Each row is a point on a tangle of strands that fork, close into loops and nearly touch. The rows are in no order.
In the rows, 100 means zero.
Points whose rows are less than 59.5 apart are linked; no others are. Some points are linked to none.
tuleg: |  90 | 100 | 111 |  95 |  93 |  96 |  97 | 114 | 106 |  83 |  65 | 112 |  85 |  90 | 100 | 109 |  91 | 103 | 125 | 116 |  83 |  99 | 108 |  90 | 107 | 111 | 119 |  61 | 139 |  96 |  94 |  72 | 109 | 105 | 109 | 100 |  71 |
ripa: | 119 |  84 | 120 | 103 |  97 | 107 |  98 | 133 | 114 |  92 | 124 |  89 | 119 | 123 |  83 |  86 | 146 |  95 | 113 |  91 |  91 |  64 |  91 | 107 |  78 |  94 |  89 | 119 |  83 |  90 |  96 | 117 | 114 | 107 |  74 | 113 | 100 |
vip: |  90 | 135 |  78 |  84 |  94 |  99 | 116 |  74 |  67 | 112 |  95 |  98 |  86 |  94 | 105 | 110 |  92 | 111 |  63 |  99 | 112 | 136 |  88 | 113 | 101 |  89 | 100 | 119 |  89 | 107 |  98 |  98 |  84 |  93 | 103 | 103 | 114 |
sak: | 117 | 124 | 102 |  75 |  80 | 126 | 139 | 105 | 104 | 100 |  73 |  84 | 105 |  71 | 107 | 105 | 102 |  83 |  96 |  90 | 116 |  89 |  86 | 114 | 123 |  78 | 108 |  97 |  75 |  93 | 103 |  94 |  79 |  93 | 131 | 126 | 126 |
sotid: |  97 |  87 |  87 | 112 | 113 |  87 |  80 |  67 |  94 | 110 | 116 | 105 | 105 | 114 | 102 |  96 |  99 |  88 |  80 | 116 |  99 | 115 | 118 | 100 |  93 | 104 | 100 | 122 |  86 | 111 | 114 | 122 | 109 |  90 |  96 |  88 | 117 |
vir: | 104 |  63 | 108 | 127 |  98 |  96 |  87 | 103 | 114 | 100 |  92 |  96 |  96 | 102 |  87 | 102 | 123 |  76 | 107 | 123 |  75 |  91 | 136 |  98 |  96 | 108 | 114 |  91 | 112 | 106 | 115 | 117 | 122 |  86 | 103 | 121 |  74 |
zakam: |  83 | 144 | 108 |  76 | 107 | 140 | 133 | 113 |  93 |  88 | 101 |  95 |  99 | 106 |  94 |  92 |  86 | 118 |  93 |  74 | 114 |  97 |  71 | 106 | 103 | 102 |  96 |  99 |  96 |  81 |  80 |  77 |  96 | 121 | 102 |  97 | 106 |
riziz: | 117 | 108 | 107 |  78 |  77 | 124 | 128 |  98 | 112 | 111 |  89 |  80 | 115 |  69 | 124 | 107 |  97 |  86 | 104 |  85 | 120 |  77 |  90 | 102 | 127 |  68 |  98 |  98 |  72 |  92 | 108 | 101 |  76 |  88 | 131 | 114 | 136 |
mefil: | 112 | 125 | 105 |  94 |  88 | 109 | 107 | 112 |  97 | 106 | 120 |  85 | 116 | 109 |  97 |  88 | 126 | 104 |  93 |  86 | 123 | 100 |  71 | 108 |  88 |  91 |  86 | 141 |  62 |  98 | 114 | 111 |  90 | 101 |  83 |  92 | 142 |
lenu: | 108 |  90 |  91 | 103 | 114 |  75 |  81 |  98 | 100 |  94 | 123 | 109 | 103 | 108 |  94 |  90 | 102 |  82 | 107 | 103 |  95 | 102 | 101 |  98 |  79 | 118 | 103 | 122 | 111 | 107 |  96 | 117 | 119 | 107 |  96 |  93 | 108 |
Dus: |  99 | 122 | 101 |  91 |  92 | 121 | 118 | 110 |  97 | 110 | 110 |  92 | 110 | 111 | 103 |  97 | 116 | 104 |  89 |  87 | 115 |  94 |  76 | 107 |  97 |  84 |  88 | 123 |  68 |  93 | 105 | 107 |  94 |  98 |  92 |  99 | 116 |
Gimag: |  69 | 104 | 109 |  96 | 112 | 105 |  86 | 107 |  99 | 109 | 102 | 103 | 101 | 112 | 110 | 112 |  78 | 117 | 112 |  98 |  92 | 100 | 110 |  88 |  99 | 100 |  90 |  76 | 118 |  89 |  88 |  77 | 101 | 107 |  98 |  75 |  72 |
Zaveg: | 102 |  81 |  80 | 106 | 110 |  87 |  78 |  66 | 102 |  99 |  85 | 108 |  96 |  92 | 113 | 106 |  67 |  91 |  91 | 129 |  97 | 122 | 129 |  98 | 109 | 117 | 113 |  81 | 124 | 108 | 106 | 103 | 102 |  91 | 118 |  86 |  98 |
nilab: |  87 | 135 |  94 |  93 | 103 | 104 | 113 | 103 |  75 | 103 | 118 | 101 |  94 | 126 |  93 |  96 | 105 | 122 |  86 |  85 | 112 | 124 |  72 | 103 |  82 |  99 |  82 | 122 |  87 | 101 |  96 |  99 |  97 | 113 |  76 |  79 | 109 |
sek: | 116 |  78 | 109 | 111 |  94 | 102 | 104 | 132 | 107 |  90 | 106 |  97 | 107 | 112 |  82 |  90 | 138 |  86 | 114 | 100 |  87 |  72 |  97 | 104 |  89 |  97 | 101 | 108 |  95 |  92 |  96 | 115 | 118 | 104 |  90 | 123 |  89 |
bege: |  80 |  95 | 107 | 112 | 122 | 102 |  81 |  84 | 106 | 123 | 124 | 111 | 103 | 128 | 112 | 117 |  83 | 117 |  97 |  88 |  91 | 106 | 121 |  80 |  95 |  95 |  74 |  88 |  96 |  97 | 106 | 106 |  87 |  89 |  80 |  66 |  77 |
seko: | 114 |  97 |  75 |  93 | 103 |  83 |  94 |  70 |  85 |  94 |  91 | 117 |  97 |  80 | 114 |  98 |  76 |  91 |  85 | 117 | 112 | 126 | 101 | 106 | 109 | 106 | 116 | 103 | 109 | 110 | 102 | 103 |  96 | 101 | 118 | 103 | 125 |
Mikov: |  93 |  99 | 107 | 106 | 106 |  94 | 118 | 128 |  93 |  74 |  80 | 107 |  81 | 103 |  74 |  93 | 115 |  98 | 119 | 103 |  85 | 104 |  96 | 102 |  94 | 116 | 106 |  89 | 128 | 101 |  77 |  86 | 126 | 113 |  98 | 114 |  61 |
misig: |  88 | 116 |  83 |  97 | 103 |  97 | 100 |  77 |  75 | 117 | 106 | 105 |  96 | 106 | 109 | 105 |  92 | 107 |  74 | 102 | 111 | 125 |  96 | 103 |  99 |  92 |  91 | 116 |  87 | 105 | 106 | 104 |  91 |  94 |  96 |  94 | 109 |
Pevup: | 117 |  75 |  96 | 103 | 118 |  79 |  64 |  92 | 122 |  99 | 130 | 101 | 109 | 102 | 103 |  94 |  88 |  85 | 112 |  96 |  89 |  83 | 108 |  84 |  81 | 115 | 104 | 112 | 108 | 105 | 101 | 124 | 111 | 106 |  95 |  84 | 112 |
vopa: |  74 |  97 | 116 |  99 | 103 | 112 |  87 | 113 | 116 | 114 | 106 |  94 | 112 | 110 | 115 | 115 |  86 | 123 | 115 |  84 |  95 |  80 | 111 |  81 | 103 |  90 |  89 |  68 | 106 |  84 |  97 |  75 |  91 | 105 |  99 |  77 |  78 |
Mog: |  88 | 111 | 112 |  98 |  87 | 124 | 121 | 119 | 105 | 104 |  77 |  89 |  97 |  92 | 101 | 110 | 108 | 100 |  95 |  99 | 100 |  90 |  96 | 108 | 115 |  85 | 105 |  83 |  93 |  87 |  95 |  86 |  93 | 102 | 115 | 121 |  84 |
Gen: | 113 | 116 |  98 |  84 | 105 |  92 |  91 |  96 | 103 | 106 | 121 |  94 | 118 |  90 | 121 |  89 |  83 | 107 | 100 |  91 | 121 | 103 |  74 |  96 | 105 |  91 |  97 | 121 |  90 | 103 | 109 | 104 |  85 | 112 | 102 |  72 | 153 |
kevi: | 128 |  74 | 109 |  97 | 111 |  86 |  68 | 111 | 122 |  99 | 132 |  93 | 120 | 106 | 104 |  91 | 102 |  95 | 123 |  85 |  92 |  61 |  96 |  91 |  83 | 103 |  96 | 114 |  98 | 100 | 100 | 117 | 105 | 108 |  83 |  90 | 118 |
Des: |  96 | 110 |  99 |  91 | 105 | 104 | 113 | 114 |  92 |  88 | 100 | 106 |  98 | 106 |  98 |  91 |  98 | 106 | 103 |  94 | 105 |  97 |  81 | 107 |  96 | 106 | 100 | 100 | 101 |  93 |  81 |  92 | 110 | 117 |  99 |  97 |  99 |
bet: | 139 | 101 | 103 |  98 |  91 |  87 |  91 | 103 | 111 |  99 | 121 |  86 | 123 |  85 | 113 |  75 | 118 |  88 | 108 |  93 | 120 |  84 |  82 | 100 | 103 |  93 |  98 | 134 |  78 | 105 | 116 | 121 |  93 | 103 |  97 |  93 | 166 |
luf: |  89 |  88 | 111 | 112 | 104 |  96 |  98 | 125 | 103 |  90 |  88 | 101 |  91 | 107 |  88 | 102 | 114 |  92 | 120 | 107 |  82 |  97 | 106 | 101 |  91 | 106 | 104 |  86 | 122 |  96 |  87 |  94 | 122 | 106 | 100 | 108 |  64 |
daril: |  82 | 146 | 106 |  82 | 105 | 133 | 129 | 108 |  86 |  99 | 111 |  95 |  96 | 120 |  96 |  96 | 101 | 122 |  89 |  76 | 114 | 105 |  66 | 103 |  91 |  93 |  83 | 113 |  84 |  86 |  93 |  91 |  93 | 113 |  87 |  84 | 106 |
ruva: | 138 |  88 | 107 |  91 |  74 | 108 | 117 |  98 | 116 | 107 |  96 |  86 | 115 |  64 | 125 |  94 | 107 |  79 | 108 |  90 | 121 |  75 |  95 |  96 | 132 |  77 | 103 | 103 |  78 |  92 | 112 | 113 |  78 |  88 | 125 | 118 | 144 |
mikar: |  85 |  94 | 102 |  96 | 131 |  84 |  67 |  93 | 105 | 108 | 134 | 112 | 103 | 127 | 105 | 104 |  75 | 108 | 106 |  93 |  88 | 108 | 110 |  87 |  79 | 109 |  81 | 107 | 116 | 102 |  94 | 109 | 103 | 108 |  82 |  59 |  86 |
zomur: | 109 | 101 | 103 |  84 | 123 |  84 |  68 | 102 | 115 | 101 | 134 | 101 | 118 | 108 | 119 |  89 |  73 | 113 | 116 |  83 | 101 |  88 |  78 |  89 |  91 | 102 |  97 | 115 | 107 | 103 |  94 | 104 |  93 | 119 |  91 |  59 | 129 |
Sud: |  89 |  79 | 113 | 106 |  93 |  92 |  83 | 114 | 122 |  95 |  82 |  99 |  93 |  97 | 109 | 112 |  94 |  98 | 135 | 110 |  79 |  83 | 121 |  81 | 101 | 109 | 118 |  57 | 138 |  96 | 106 |  79 | 110 | 100 | 103 |  92 |  72 |
gom: |  89 | 131 |  81 |  86 |  93 | 101 | 137 |  88 |  75 |  90 |  84 |  96 |  82 |  87 |  80 |  98 | 100 | 114 |  73 |  98 | 108 | 124 |  81 | 121 | 105 | 102 | 106 | 112 |  96 | 103 |  81 |  88 |  91 |  98 | 105 | 126 |  98 |
guduf: | 106 |  97 |  96 | 112 |  88 |  93 | 112 | 102 |  89 |  92 |  61 | 111 |  81 |  86 |  82 | 103 | 107 |  92 |  96 | 121 |  88 | 118 | 107 | 113 | 110 | 105 | 115 |  87 | 114 | 110 |  98 |  97 | 101 |  93 | 112 | 137 |  75 |
gazus: | 113 |  99 |  77 | 100 | 101 |  73 | 108 |  90 |  78 |  79 |  98 | 115 |  88 |  95 |  85 |  82 | 105 |  91 |  89 | 110 | 108 | 121 |  87 | 109 |  92 | 120 | 111 | 123 | 107 | 118 |  95 | 105 | 111 | 107 |  98 | 111 | 113 |
nemag: |  77 |  91 | 106 | 108 | 117 |  90 |  83 | 119 | 104 |  94 | 100 | 105 |  88 | 113 |  91 | 107 | 100 |  94 | 126 | 107 |  78 | 103 | 115 |  93 |  80 | 117 |  97 |  87 | 135 |  98 |  79 |  92 | 128 | 106 |  97 |  91 |  58 |
Limev: |  84 | 110 | 108 | 107 |  83 | 111 | 114 | 109 | 105 | 108 |  64 |  91 |  94 |  85 | 100 | 115 | 104 | 100 |  96 | 112 |  87 |  98 | 107 | 111 | 117 |  83 | 110 |  71 | 102 |  95 | 108 |  83 |  93 |  91 | 117 | 131 |  71 |
lolut: |  93 | 132 |  88 |  97 | 100 |  93 | 106 |  88 |  72 | 113 | 117 |  99 |  94 | 113 |  98 |  97 | 106 | 111 |  73 |  95 | 118 | 133 |  82 | 105 |  85 |  98 |  88 | 136 |  80 | 112 | 111 | 104 |  92 | 103 |  81 |  84 | 123 |
mabe: | 104 |  90 | 119 |  96 | 104 | 116 |  98 | 131 | 122 |  90 | 108 |  94 | 118 | 107 | 108 | 103 |  99 | 109 | 125 |  85 |  97 |  65 |  91 |  90 | 100 |  97 |  98 |  83 | 105 |  81 |  86 |  89 | 106 | 119 | 100 |  86 |  95 |
Neb: | 119 |  77 |  84 |  97 | 110 |  79 |  72 |  72 | 107 |  90 |  85 | 115 |  89 |  84 | 107 | 103 |  63 |  83 | 108 | 123 |  95 | 116 | 120 |  85 | 102 | 128 | 119 |  91 | 134 | 113 | 105 | 111 | 110 | 104 | 120 |  83 | 102 |
dofa: | 107 | 106 | 100 | 105 |  77 | 103 | 119 | 101 |  97 | 100 |  52 | 103 |  88 |  73 |  92 | 114 | 105 |  91 |  90 | 119 |  96 | 113 | 106 | 117 | 122 |  91 | 116 |  80 | 100 | 107 | 108 |  92 |  86 |  89 | 124 | 144 |  85 |
tovul: |  77 |  97 |  93 | 105 | 126 |  84 |  83 |  93 |  92 |  97 | 100 | 110 |  84 | 111 |  92 | 102 |  88 |  96 | 111 | 114 |  82 | 121 | 117 | 102 |  77 | 119 |  92 |  98 | 137 | 105 |  79 |  95 | 125 | 101 |  96 |  87 |  70 |
lisul: | 117 |  85 | 100 |  99 | 100 |  88 | 118 | 125 |  92 |  65 |  81 | 116 |  78 |  97 |  71 |  91 | 112 |  89 | 122 | 103 |  93 | 103 |  91 |  98 |  93 | 126 | 111 | 105 | 124 | 109 |  86 | 102 | 127 | 119 | 101 | 119 |  76 |
rede: | 119 |  81 | 106 | 113 |  88 |  99 |  88 |  87 | 104 | 119 | 129 |  87 | 122 | 104 | 103 |  94 | 129 |  90 |  89 | 100 | 110 |  77 | 112 | 101 |  99 |  83 |  91 | 129 |  59 | 105 | 128 | 126 |  93 |  82 |  86 | 110 | 137 |
rorep: |  71 |  91 | 107 | 116 |  86 | 103 |  90 |  90 | 113 | 115 |  76 |  92 |  97 |  93 | 115 | 115 |  90 | 106 | 102 | 118 |  87 |  99 | 133 |  98 | 116 |  94 | 112 |  62 | 115 | 101 | 115 |  80 |  96 |  78 | 110 | 104 |  71 |
git: | 118 | 109 | 102 |  93 |  85 | 116 | 138 | 120 |  98 |  82 |  83 | 103 |  95 |  88 |  86 |  90 | 114 |  93 |  98 |  93 | 112 |  94 |  76 | 114 | 113 | 101 | 108 | 105 |  91 |  95 |  94 |  96 | 100 | 108 | 110 | 129 | 109 |
vazu: | 122 |  81 |  90 | 105 |  91 |  92 |  89 |  79 | 102 |  96 |  70 | 114 |  93 |  78 | 109 | 107 |  81 |  86 | 101 | 127 |  99 | 119 | 125 |  96 | 120 | 113 | 123 |  77 | 116 | 111 | 111 | 101 |  98 |  89 | 122 | 109 |  99 |
rono: |  78 | 130 |  85 |  87 | 101 | 100 | 125 |  87 |  72 |  87 |  76 | 102 |  76 |  85 |  81 | 108 |  94 | 123 |  78 | 104 |  98 | 131 |  92 | 121 | 108 | 101 | 106 |  94 | 115 | 101 |  71 |  82 |  90 |  96 | 109 | 125 |  79 |
Gema: |  75 | 122 |  93 |  91 | 110 | 100 | 120 | 102 |  76 |  82 |  85 | 108 |  79 |  97 |  84 |  99 |  95 | 122 |  92 | 101 |  96 | 120 |  91 | 113 | 101 | 108 | 101 |  90 | 121 |  96 |  69 |  76 | 105 | 108 | 102 | 108 |  74 |
Zil: |  94 |  98 |  89 |  98 | 128 |  75 |  68 |  83 | 101 | 101 | 129 | 112 |  96 | 117 |  97 |  92 |  83 |  92 | 102 | 105 |  91 | 112 | 102 |  95 |  72 | 123 |  93 | 122 | 116 | 110 |  93 | 118 | 115 | 109 |  89 |  70 | 104 |
pom: |  79 | 110 | 110 |  85 |  92 | 114 | 100 | 108 | 104 | 102 |  77 |  99 |  99 |  82 | 112 | 114 |  82 | 112 | 107 | 104 |  98 |  93 | 103 |  95 | 118 |  93 | 110 |  59 | 113 |  83 |  96 |  66 |  89 | 104 | 118 |  98 |  86 |
pena: | 100 |  69 | 109 | 114 | 101 |  91 |  74 | 109 | 124 |  99 | 101 |  93 | 104 |  97 | 105 | 106 |  97 |  91 | 129 | 103 |  81 |  77 | 123 |  85 |  95 | 108 | 110 |  76 | 123 | 100 | 104 |  99 | 112 |  99 | 102 |  92 |  79 |
Vit: |  92 | 111 | 101 |  98 |  88 | 117 | 120 | 112 |  95 | 108 |  94 |  91 | 107 | 101 | 100 | 105 | 107 |  99 |  87 |  93 | 105 |  93 |  88 | 108 | 108 |  82 |  95 | 104 |  79 |  91 |  98 |  97 |  98 |  96 | 105 | 113 |  96 |
Vakuf: | 112 |  79 |  91 | 106 |  87 | 102 |  93 |  79 | 110 | 110 |  81 |  97 | 105 |  73 | 120 | 107 |  82 |  88 |  94 | 116 | 105 | 103 | 124 |  95 | 123 |  95 | 116 |  77 | 100 | 104 | 116 |  98 |  88 |  84 | 124 | 111 | 110 |
rifir: |  93 |  91 |  87 | 111 | 117 |  79 |  89 |  87 |  86 |  88 |  92 | 115 |  79 | 105 |  86 |  94 |  99 |  85 |  96 | 120 |  90 | 125 | 118 | 106 |  87 | 121 | 103 | 109 | 128 | 111 |  87 | 108 | 122 |  95 | 101 | 101 |  80 |
vova: | 105 | 104 | 109 | 102 |  85 | 117 | 114 | 117 | 100 | 110 | 113 |  87 | 116 | 118 |  94 |  94 | 136 |  95 |  91 |  89 | 106 |  80 |  88 | 109 |  97 |  78 |  84 | 126 |  62 |  91 | 109 | 114 |  97 |  90 |  85 | 114 | 111 |
Fos: | 105 |  87 | 112 | 104 | 104 | 101 |  91 | 118 | 108 | 104 | 129 |  96 | 117 | 123 |  92 |  96 | 123 | 102 | 108 |  89 |  96 |  78 |  97 | 102 |  82 |  93 |  86 | 114 |  82 |  96 |  99 | 115 | 106 | 101 |  76 |  97 |  99 |
bavu: | 102 |  98 |  94 |  97 | 110 |  86 |  99 | 116 |  93 |  83 | 111 | 111 |  97 | 108 |  90 |  87 | 102 |  97 | 110 |  96 |  97 |  99 |  85 | 103 |  83 | 116 | 100 | 111 | 112 | 104 |  85 | 101 | 116 | 115 |  93 |  93 | 100 |
beni: | 110 |  93 | 107 | 113 |  89 | 107 |  96 | 101 | 100 | 119 | 126 |  93 | 118 | 119 |  90 |  98 | 144 |  95 |  85 |  98 | 103 |  84 | 105 | 102 |  90 |  82 |  84 | 133 |  60 | 103 | 119 | 126 |  97 |  82 |  78 | 114 | 116 |
Pevu: | 116 |  93 |  86 | 107 |  93 |  83 | 114 |  98 |  82 |  86 |  80 | 119 |  83 |  87 |  80 |  91 | 113 |  86 |  90 | 115 | 100 | 119 |  98 | 110 | 103 | 113 | 111 | 109 | 105 | 114 |  98 | 104 | 107 |  97 | 107 | 130 |  92 |
rur: | 112 |  74 | 109 | 117 |  86 | 106 | 100 | 116 | 109 | 106 | 100 |  91 | 114 | 100 |  97 |  98 | 129 |  86 | 104 | 103 |  94 |  76 | 109 | 106 | 105 |  86 | 101 | 102 |  85 |  96 | 106 | 111 | 105 |  89 | 101 | 128 |  97 |
Lamat: |  94 | 141 |  80 |  81 |  89 | 101 | 137 |  82 |  73 | 102 |  88 |  86 |  85 |  88 |  90 | 106 | 105 | 103 |  65 |  94 | 116 | 126 |  78 | 123 | 104 |  87 | 106 | 125 |  82 | 109 |  97 |  95 |  85 |  91 | 106 | 122 | 116 |
leni: | 141 |  68 | 103 | 107 |  80 |  97 |  99 |  88 | 115 | 108 | 106 |  92 | 118 |  70 | 120 |  92 | 108 |  77 | 107 |  99 | 114 |  75 | 109 |  93 | 125 |  83 | 105 | 107 |  78 | 102 | 121 | 119 |  89 |  85 | 116 | 120 | 143 |
lem: | 118 | 121 | 103 |  86 |  79 | 122 | 151 | 108 | 100 |  89 |  67 |  92 |  92 |  79 |  84 |  99 | 116 |  86 |  89 |  93 | 112 |  96 |  77 | 122 | 118 |  93 | 109 | 104 |  78 |  97 | 102 |  99 |  87 |  98 | 121 | 144 | 109 |
rizif: |  91 | 109 | 119 |  89 | 107 | 123 | 105 | 129 | 110 |  82 |  95 | 100 | 107 | 104 | 102 |  97 |  88 | 110 | 121 |  91 |  97 |  80 |  87 |  94 | 107 | 106 | 106 |  72 | 116 |  78 |  79 |  71 | 106 | 128 | 107 |  88 |  90 |
Zezen: |  89 |  99 | 106 | 120 | 114 | 107 |  94 |  75 | 109 | 131 | 129 | 111 |  99 | 128 | 106 | 119 | 103 | 113 |  83 |  83 |  95 | 105 | 120 |  79 |  94 |  87 |  71 |  87 |  79 |  98 | 119 | 116 |  78 |  75 |  74 |  70 |  79 |
zuf: | 132 |  91 | 108 | 100 |  84 |  98 |  94 |  95 | 115 | 114 | 125 |  79 | 128 |  89 | 115 |  85 | 118 |  92 | 103 |  88 | 119 |  72 |  94 |  99 | 106 |  80 |  89 | 124 |  69 |  98 | 120 | 122 |  87 |  87 |  94 | 102 | 153 |
seda: |  66 |  88 | 116 | 126 |  91 | 107 |  90 | 104 | 111 | 118 |  90 |  88 |  97 | 111 |  99 | 114 | 110 | 106 | 105 | 110 |  79 |  94 | 133 |  95 | 102 |  88 |  99 |  73 | 106 |  98 | 111 |  89 | 104 |  81 |  93 | 106 |  59 |
zarod: |  70 | 119 |  97 | 101 | 105 | 114 |  99 |  85 |  87 | 132 | 101 | 106 |  91 | 116 | 111 | 122 |  86 | 119 |  83 |  93 |  96 | 116 | 115 |  87 | 103 |  81 |  79 |  89 |  97 |  90 | 105 |  94 |  83 |  87 |  93 |  79 |  75 |
kogif: |  85 |  91 |  96 | 116 | 100 | 109 |  93 |  77 |  98 | 127 | 102 |  96 | 104 | 109 | 107 | 114 |  95 | 101 |  77 | 106 |  99 | 109 | 126 |  96 | 107 |  86 |  89 |  99 |  83 | 101 | 115 | 109 |  96 |  79 |  99 |  98 |  85 |
pidaf: |  89 |  71 | 110 | 110 | 114 |  93 |  63 |  97 | 123 | 105 | 117 |  94 | 105 | 109 | 108 | 111 |  82 | 100 | 123 |  97 |  81 |  81 | 130 |  82 |  85 | 113 |  95 |  84 | 120 | 102 |  97 | 101 | 110 |  98 |  91 |  75 |  76 |
naka: | 110 |  76 | 102 | 115 | 102 |  97 |  85 | 100 | 107 | 107 | 118 |  96 | 116 | 106 | 104 |  98 | 110 |  90 | 104 | 103 |  99 |  81 | 112 |  98 |  96 |  94 |  98 | 107 |  85 |  99 | 107 | 116 | 105 |  93 |  91 | 105 | 105 |
kiz: |  81 |  78 |  93 | 125 |  95 | 112 |  85 |  65 | 108 | 123 |  89 |  90 |  98 | 101 | 111 | 114 |  90 | 102 |  81 | 117 |  97 | 105 | 142 | 100 | 115 |  93 |  98 |  82 |  90 | 105 | 120 | 108 |  95 |  70 | 109 |  99 |  85 |
lorol: | 122 | 108 |  98 |  98 |  97 |  86 |  90 | 108 |  95 |  97 | 122 |  92 | 119 |  98 | 100 |  77 | 121 |  96 |  99 |  98 | 120 | 100 |  75 | 107 |  89 | 100 |  97 | 140 |  77 | 109 | 114 | 114 |  99 | 110 |  88 |  88 | 155 |
Vabo: |  63 | 120 | 104 |  96 | 117 | 109 |  93 |  97 |  84 | 117 |  99 | 111 |  90 | 121 | 108 | 119 |  82 | 125 |  98 |  97 |  93 | 117 | 107 |  89 |  99 |  91 |  78 |  81 | 113 |  85 |  87 |  79 |  93 | 101 |  93 |  73 |  66 |
faf: |  95 | 124 | 106 |  85 | 104 | 122 | 132 | 117 |  93 |  74 |  92 | 100 |  93 |  98 |  86 |  87 |  96 | 110 | 100 |  89 | 110 |  96 |  74 | 108 | 104 | 113 | 106 |  93 | 104 |  88 |  77 |  82 | 105 | 120 | 102 | 109 |  98 |
niput: | 115 | 117 |  75 |  81 | 101 |  81 | 101 |  79 |  82 |  92 | 100 | 111 |  96 |  78 | 113 |  91 |  76 | 103 |  85 | 105 | 120 | 128 |  77 | 104 | 108 | 107 | 113 | 113 | 107 | 110 |  98 |  99 |  90 | 113 | 111 |  93 | 145 |
sivud: |  79 | 112 | 107 |  92 | 107 | 118 | 105 | 119 |  97 |  98 | 101 | 102 | 102 | 111 | 104 | 102 |  91 | 112 | 106 |  90 | 101 |  95 |  92 | 100 | 101 |  93 |  94 |  86 | 102 |  83 |  83 |  79 | 102 | 114 | 101 |  87 |  86 |
vaki: |  86 | 121 | 102 |  92 | 100 | 110 | 124 | 111 |  90 |  73 |  64 | 106 |  77 |  86 |  81 | 103 | 101 | 117 | 105 | 107 |  91 | 114 |  92 | 111 | 110 | 110 | 114 |  73 | 123 |  95 |  78 |  73 | 100 | 110 | 109 | 123 |  68 |
tuv: |  75 |  81 | 101 | 129 |  79 | 110 |  90 |  72 | 122 | 116 |  75 |  82 |  96 |  91 | 111 | 116 |  94 | 102 |  90 | 121 |  88 |  95 | 145 | 100 | 121 |  93 | 111 |  64 | 103 | 108 | 129 |  93 |  95 |  66 | 114 | 110 |  79 |
peg: | 117 | 119 |  74 |  94 |  99 |  73 | 106 |  86 |  77 |  86 | 107 | 104 |  92 |  85 |  93 |  80 |  99 |  96 |  85 | 104 | 123 | 130 |  74 | 112 |  94 | 118 | 111 | 130 | 100 | 120 | 106 |  99 |  99 | 112 |  97 |  98 | 143 |
zufo: |  94 |  72 | 109 | 107 | 126 |  87 |  58 |  83 | 125 | 110 | 135 | 100 | 107 | 121 | 103 | 108 |  79 | 106 | 110 |  91 |  81 |  87 | 128 |  82 |  79 | 111 |  85 |  99 | 105 | 107 | 101 | 117 | 100 |  98 |  83 |  65 |  86 |
kele: | 106 |  98 |  80 | 102 |  96 |  97 |  96 |  67 |  94 | 112 |  84 | 105 |  99 |  79 | 121 | 106 |  80 |  90 |  76 | 120 | 111 | 121 | 113 | 106 | 119 |  95 | 112 |  94 | 100 | 107 | 109 | 102 |  88 |  87 | 119 | 108 | 116 |
tefam: | 125 | 100 | 100 |  95 |  91 | 107 | 130 | 123 |  99 |  70 |  96 | 104 |  99 | 100 |  79 |  78 | 122 |  92 | 108 |  91 | 112 |  89 |  70 | 108 | 100 | 116 | 109 | 117 |  94 |  99 |  93 | 103 | 112 | 116 |  97 | 117 | 114 |
kul: | 121 |  81 | 113 |  94 | 105 | 102 |  84 | 120 | 126 |  96 | 124 |  86 | 124 | 103 | 111 |  91 | 100 | 105 | 127 |  79 |  98 |  62 |  91 |  91 |  97 |  96 |  92 |  96 |  98 |  89 |  94 | 102 | 102 | 113 |  90 |  90 | 113 |
punob: | 124 |  91 |  96 |  96 |  94 |  93 | 129 | 123 |  90 |  64 |  91 | 114 |  87 |  98 |  63 |  80 | 121 |  92 | 113 |  97 | 102 | 100 |  80 | 103 |  96 | 122 | 112 | 120 | 108 | 108 |  93 | 105 | 121 | 115 |  96 | 125 |  99 |
zali: |  82 |  87 | 118 | 106 | 111 | 105 |  76 |  99 | 118 | 119 | 125 | 103 | 111 | 118 | 118 | 121 |  80 | 127 | 112 |  76 |  90 |  83 | 119 |  76 |  93 |  94 |  77 |  72 | 104 |  96 | 102 |  90 |  82 | 100 |  83 |  61 |  75 |
faso: |  98 | 109 | 112 |  91 |  84 | 103 | 112 | 112 | 101 |  75 |  47 | 114 |  76 |  83 |  89 | 109 |  95 | 110 | 120 | 116 |  87 | 108 | 101 |  98 | 116 | 110 | 122 |  60 | 128 | 102 |  92 |  73 |  97 | 109 | 116 | 124 |  73 |
gis: | 117 | 118 |  89 |  92 | 103 |  81 | 100 | 106 |  88 |  88 | 117 |  96 | 105 |  92 |  97 |  74 | 108 | 101 |  98 |  96 | 122 | 116 |  64 | 110 |  90 | 116 | 104 | 135 |  92 | 114 | 107 | 102 | 101 | 120 |  94 |  84 | 151 |
tinas: | 109 |  88 |  84 | 101 | 113 |  78 |  87 |  88 |  91 |  86 |  92 | 120 |  86 |  92 |  99 |  95 |  84 |  84 | 103 | 117 |  94 | 117 | 108 |  98 |  92 | 125 | 112 | 103 | 126 | 112 |  94 | 110 | 116 | 106 | 109 |  95 |  97 |
daz: |  85 | 107 | 101 | 108 | 101 | 110 | 100 |  91 |  95 | 129 | 112 | 103 |  99 | 120 | 106 | 114 | 103 | 109 |  83 |  90 |  97 | 108 | 110 |  91 | 100 |  81 |  80 | 102 |  78 |  95 | 111 | 107 |  87 |  84 |  84 |  91 |  80 |
Nipe: | 101 |  95 | 104 | 104 | 114 |  92 |  77 |  80 | 107 | 121 | 136 | 105 | 113 | 121 | 115 | 105 |  88 | 112 |  93 |  85 | 102 | 101 | 106 |  86 |  92 |  92 |  80 | 109 |  83 | 102 | 115 | 118 |  85 |  93 |  76 |  66 | 116 |

How many points has the smallest loop of links through each point below? Write 0 if it is on no loop.
lenu: 9
gazus: 12
Fos: 5
Gema: 23
zarod: 8
rede: 8
